Points on a hilly landscape, in no order, each with its height.
From any point a climber steps to the highest of the 2 points nearest to it. It stops when none of these is higher. Distance is the straight distance between rows; heights are no part of it.
K_135: [ 75 125  79 137 119 134 154 132 168 109 121  90 169 138 102 103 121 118
  98 167 113 112 139 202 185 152 105]  (h 561)
K_760: [155 182 154 110 125 114  78 146  89 151 107 115 167 129 131 112 129 100
 139 132 148 126 138 114 115 116 170]  (h 373)
K_248: [123 107 121 127 111 109 138 158 136  99  90 205 108 137 150 156 117 147
 146 126 145 140 118 134 141 166 107]  (h 414)
K_498: [188 156 138  93 135 108 163 114  69 149  95 186 109 141 139 146 122 131
 180 105 191 144 112  66 125 128 143]  (h 151)
K_937: [126 110 111 164 115 118  77 112 155 103 118 110 187 136 156  87  78  92
 105 149 103  73 135 151 149  90 142]  (h 325)
K_979: [128 163 148 124 146 151 183 111  89 132 152 103 117 127 137 143 129 156
 154 151 123 184 105  96  97 141  99]  (h 540)
K_956: [147 168 155 133 126 122  73 123 113 126 140 106 151 123 153 115 124  77
 134 147 122  91 132 111 134 104 151]  (h 403)
K_471: [154 114 153 131 155 181 197  66 119  94 170 174  45 127 163 152 191 105
 143 160 166 132  96 124 109  91 112]  (h 75)
K_683: [159 157  90  85 141  96  98 143 171 166 139 129 118 112  81  78  90 120
 105  51 110 145 170  96 112 141 161]  (h 89)
K_258: [122 129 143 150 121 151 126 136  78  99 127 125 132 122 207 155 123 124
 136 192 176 145 116 122 164 143 144]  (h 327)
K_794: [171 133 131 189 126  98 140 120 109 136 108 109 164 147 136  67  90 175
 138 132 133 137 160 173 137 128 102]  (h 364)
K_659: [ 58  71 115 139 111 139  91 173 182 109 103 142 125 117 130 167 160 130
 107 138 119 109 110 172 133 136 134]  (h 478)
K_436: [ 71  91 132  89 124 149 103 165 160 116 150 136 106  96 120 166 168  89
 101 154 107 101  98  75 146 150 110]  (h 378)
K_47: [ 80 148  96 143 123 135 160 104 117 107 134  73 188 142 120  83  93 109
 106 181 110 112 143 187 198 144 118]  (h 465)
K_574: [125 141 115 176 127 127 143 122 105 115 123  83 176 141 140  67  89 148
 122 164 115 128 144 175 162 134 125]  (h 402)
K_958: [160 105 135 153 156 161 180  84 138  86 176 133  56 128 169 143 166 122
 140 150 141  99 100  81 125  85 106]  (h 45)
K_984: [152 121 127 150 118 108  47 108 128 118 110 122 181 141 161  72  64  92
 113 126 116  77 138 128 119  76 188]  (h 286)
K_542: [ 91  96 104 162 123 124 181 159 147 121 113 135 107 125 131 123 133 188
 137 125 129 154 126 166 134 166  98]  (h 318)
K_260: [112 161 157 161 162 184 155  79  75 107 185  48 155 115 162 113 128 145
 136 169  98 175 115 127 114  99 117]  (h 439)
K_237: [113 153 164 133 158 178 176  72  73  97 173  78 134 116 161 162 140 159
 153 162 105 185  97 119 103 114  78]  (h 473)
K_898: [153 157 113  88 116  94  97 139 106 139 127 151 139 120 150 160  86  78
 135 133 152 123 120  52 155 160 150]  (h 205)
K_481: [132 130  87 130 120 134 135 157 134 146 123 122 108 110 158 127 125 142
 124 136 176 151 119  83 114 114 179]  (h 480)
K_256: [135 115 139  99  95 111  85 148 130 181  83 151 123 122  75 117 178 168
 127  54 150 143 135 144  70 118 178]  (h 347)
K_421: [155 156 169 122 129 101  84 123 155 131 136 124 125 136  93 142 164 103
 124 106  80  70 133 117  87  86 105]  (h 387)
K_757: [117 140 122 120 116 156 141 139  78 117 140 129 121 105 177 173 109 110
 130 180 156 146 105  75 161 156 140]  (h 382)
K_632: [159 117 118  97 120 114 117 142 122 174  76 151 119 118  93 101 163 205
 145  58 165 159 146 140  88 130 167]  (h 407)
K_183: [153 133 121 149 125 103 179 111  77 122 129 132 135 145 147 133  70 172
 143 133 132 184 139 133 164 181  95]  (h 625)
K_88: [133 188 159 119 143 109 139  97  69 145 146  93 175 137 118 114  78 129
 149 139  84 174 154 159 159 171  97]  (h 4)
K_280: [154 126  92 165 118 100 173 125 127 112 136 121 128 141 126 107  49 166
 119 108 134 165 177 166 186 173  94]  (h 499)
K_899: [106 148 128 140 125 132 167 107  53 128 165 113 141 121 175 153  70 119
 140 169 133 172 108  87 165 160 130]  (h 464)
K_510: [ 50  79 127 156 100 149 124 172 175 121 133 118 129 106 102 150 198 142
  96 121  97  98 118 174 129 134 111]  (h 507)
K_316: [154 147  94 104 135 126 146 166 103 180  94 120 120 114 117 104 145 196
 137  95 180 185 146 128  98 143 175]  (h 475)
K_559: [121  95 150  99 118 128 102 130 164 159 121 143  90 120  86 148 191 114
 130  59 125  99 116 119  55  80 187]  (h 243)
K_740: [151 115 160 156 132 143 198 118 117 134 107 135  86 142 116 116 185 188
 154 123 158 144 121 140  89  97 104]  (h 283)
K_239: [125 140 131 140 132 139  70 128 140 114 133  98 173 128 138 111 121  76
 104 162  97  64 128 135 140  99 136]  (h 367)
K_26: [126  77  75 159 109  89 120 124 172 109 110 149 150 142 151 124  56 130
 107 126 126 107 140 158 184 137 104]  (h 210)
K_853: [155 106 153 125 158 187 192  82 137 129 149 188  44 147 133 139 215 105
 139 121 180 116 112 135  87  73 124]  (h 104)
K_673: [113 117 124 128 116 107 150 156 147 113 116 158 110 139 129 143 133 141
 128 128 112 123 128 140 136 157 103]  (h 348)
K_22: [166 135 114 115 124 102  31 129 149 142  98 129 182 148 123 105  76 101
 105 112 125 103 131 132  87  98 192]  (h 254)
K_524: [138 157 121 155 123 112 164 113  55 141 142 120 149 129 161 127  65 145
 143 145 135 175 129 103 172 163 135]  (h 533)
K_913: [125 159 166 124 118 105  70 151 133 125 120 133 153 140 101 166 155  93
 115 128 107  85 128 162 109 127 114]  (h 425)
K_638: [182 176 135 100 124 108 119 121  57 152 117 139 130 119 159 153 109 113
 159 127 177 137 117  60 140 145 172]  (h 174)
K_738: [108 100 150 142 133 126 169 141 149  96 126 163  84 129 114 141 175 147
 146 114  89 112 116 120 109 138  94]  (h 304)
K_61: [190 131 147  97 126  61  89 104 156 142 104 171 125 156 100 144 108 117
 150  70 109 101 133  99  84  95 142]  (h 313)
K_51: [152 154  88 102 137 112 119 137 165 159 157 119 118 107  86  69  73 105
  88  85  84 134 171  86 143 158 135]  (h 71)
K_767: [115 148  97 104 125 123 137 131 162 126 138  99 149 135  70  97  93 106
  91  99 101 144 184 178 184 170 109]  (h 29)
K_636: [ 73  87 111 113 110 130  77 173 154 104  88 173 135 131 149 192 139 112
 122 144 140 114 104 148 132 146 131]  (h 678)
K_781: [ 94 176 134 113 140 191 100 131  82 133 159  56 169 114 152 109 126  76
 111 190 127 144 118 119 144 137 178]  (h 515)
K_702: [104 102 124  92 125 112  93 158 179 130 138 150 123 109 121 162 122  86
 113 134 110  96 108  86 149 146 101]  (h 306)
K_199: [166 160 162 115 133  83 117 120 144 150 118 143 116 137  99 135 148 117
 147  98 111 101 135 103  87  99 120]  (h 355)
K_841: [180 157 121  77 130  90 159 122  89 174 108 167 109 130 107 122 117 158
 163  74 168 158 142  81 107 155 142]  (h 128)
K_543: [136 141 165 160 126 157 107 131  88 102 120 111 141 132 176 136 147 125
 150 183 176 138 123 154 139 117 141]  (h 294)
K_226: [123 135  69 109 127 128 133 177 126 152 111 136 126 110 139 121 125 166
 121 112 174 171 131  98 120 162 175]  (h 556)
K_289: [174 118 135 174 124  86 135 117 152 138 100 128 135 148 134  96 109 171
 146 106 134 116 153 145 106  91 119]  (h 332)
K_558: [ 79  87 165 129 120 117 134 149 159  81 123 181 116 128 108 165 168 122
 131 116  64  75 107 143 132 141  61]  (h 258)
K_123: [108 123 137 107 106 105  52 154 146 118 103 152 167 148 137 185 122  93
 116 145 124  89 121 170 133 138 133]  (h 482)
K_493: [139 103  77 170 124 104 162 147 163 128 128 119 119 132 125  75  70 170
 110  89 117 155 177 170 168 150 108]  (h 415)
K_386: [ 90 170 128 126 143 192 131 137 100 129 157  53 154 115 133 124 126 119
 104 187 132 181 117 141 108 140 150]  (h 579)
K_464: [151 122 115 111 136 165 165 128 124 141 132 132  70 126 155 146 162 139
 146 137 209 148 114  87  92  99 172]  (h 516)
K_990: [128  81 174 121 139 178 156 109 140 147 116 184  68 150 103 141 226 125
 152  81 177 111 112 155  72  56 139]  (h 142)
K_12: [172 190 186 116 122 106  59 118  70 163 103 118 177 133 103 101 140 123
 143 129 144 117 154 147 107 102 138]  (h 350)
K_998: [111 102  83 173 124 115 161 156 156 130 112 118 124 134 122  88 115 192
 112 120 125 156 149 177 135 148 114]  (h 354)
K_208: [128  72 170 118 125 149 102 117 152 155  99 171  84 148 103 150 192 135
 140  70 166 114 106 147  53  57 169]  (h 187)
K_706: [ 66  69 145 114 114 117  96 139 183 107 138 177 119 111  84 168 169 104
 111 100  59  67 103 139 144 152  81]  (h 216)
K_145: [ 83 130 112 171 152 174 166  83  90 104 181  46 172 121 153 125 109 141
 127 180  81 150 104 132 152 124  90]  (h 508)
K_110: [137  94 148 102 126 106 128 140 128 123  68 207 111 143 136 145 151 155
 146  92 164 127 121 138 112 118 133]  (h 319)
K_470: [125  84  91 169 114  99  94 105 165 108 113 134 173 147 155 102  43 102
 106 135 110  82 135 148 176 112 126]  (h 272)
K_463: [146  96 167  91 120 103 119 119 123 126  51 239 117 163 107 150 150 161
 156  73 152 123 103 142  94  95 135]  (h 266)
K_787: [151 154 146 113 140 164 171 119  89 132 143 112  92 125 142 141 157 142
 155 154 174 172 109  97  98 111 135]  (h 631)
K_630: [126 125 115  94 114  96 101 149 143 120 129 170 127 116 150 171  98  77
 126 139 125 107 115  59 158 155 114]  (h 248)
K_382: [118  99 149 106 108 105 103 146 166 167 114 150 101 109  78 127 172 132
 136  47  98 121 124 119  74 116 167]  (h 287)
K_553: [164 116 153 175 136 110 127  92 138 103 140 122 111 122 177 135 115 101
 150 151 124  77 121  89 135  71 119]  (h 13)
K_203: [ 68  58 114 113 107 104  94 132 206 120 124 144 134 122  82 154 139 106
  95 102  66  88 134 168 171 156  90]  (h 168)
K_113: [140 182 112 110 136 119 138 107 102 124 143  95 158 139  92 109  74 105
 114 130  99 158 173 179 182 182  96]  (h 14)
K_785: [157 126 146 178 139 117 171 118 141 126 112 123 107 132 126 102 151 180
 153 129 136 124 130 138  91  91 101]  (h 305)
K_223: [ 55 103 117 150 124 162 146 165 151 116 139  91 137 123 101 134 180 152
 110 148  88 119 125 189 134 158 102]  (h 601)
K_74: [181 151 101  97 128  90 132 142 133 159 129 148 111 119  96 102 108 150
 138  54 133 157 163  95 108 159 156]  (h 108)
K_710: [178 149 159 115 155 175 189  65  76 165 153 135  77 151 139 140 167 114
 173 130 188 162 116  98  95  81 118]  (h 494)
K_930: [166 127 120  92 127  80  46 127 169 151 112 147 142 141 105 122  83 103
 114  79 101 107 139 117 101 106 170]  (h 262)
K_591: [129 144  77 105 122 130 126 127 165 125 148 100 144 124  70  65  53  89
  77  92  97 131 195 134 174 159 123]  (h 47)
K_458: [ 61 122 102 143 128 143 170 142 143 114 152  89 143 131  99 131 147 158
 107 171  98 139 130 192 162 173  82]  (h 715)
K_240: [168 121 147 171 150 146 153  86 128 106 153  99  86 118 158 127 151 118
 140 160 125  96 110  87 128  82 114]  (h 27)
K_383: [111 165 139 125 142 156  90 130  93 127 160  83 144 107 165 102 108  65
 116 171 122 110 120  82 159 124 170]  (h 456)
K_537: [ 79 132 114 163 136 172 178 117 123  99 168  64 167 127 126 134 135 157
 116 191  98 142 102 168 139 140  73]  (h 590)
K_533: [ 84 114 116 100 156 187 114 146 150 117 188  96  84  81 118 151 186 106
  96 172 108 122 103  77 125 138 110]  (h 512)
K_377: [ 83 146 118 106 141 184 133 151 127 116 173  73 116 101 137 147 167 126
 103 179 130 160 106 107 116 153 130]  (h 685)

For each start below, name the point where the climber stops.
K_591 => K_377
K_706 => K_248
K_785 => K_458
K_240 => K_226
K_208 => K_226
K_22 => K_956
K_930 => K_636
K_498 => K_377
K_542 => K_183

Call two points neighbours if one is among the 2 nearest of the other. Go from one point of each pair to the other, from neighbour to neighbour, staying as high as possible. Name the lowest point that can't be avoided.
K_377 and K_183 => K_543
K_956 and K_636 => K_22
K_248 and K_183 => K_542
K_226 and K_636 => K_260
K_636 and K_458 => K_659
K_787 and K_226 => K_481
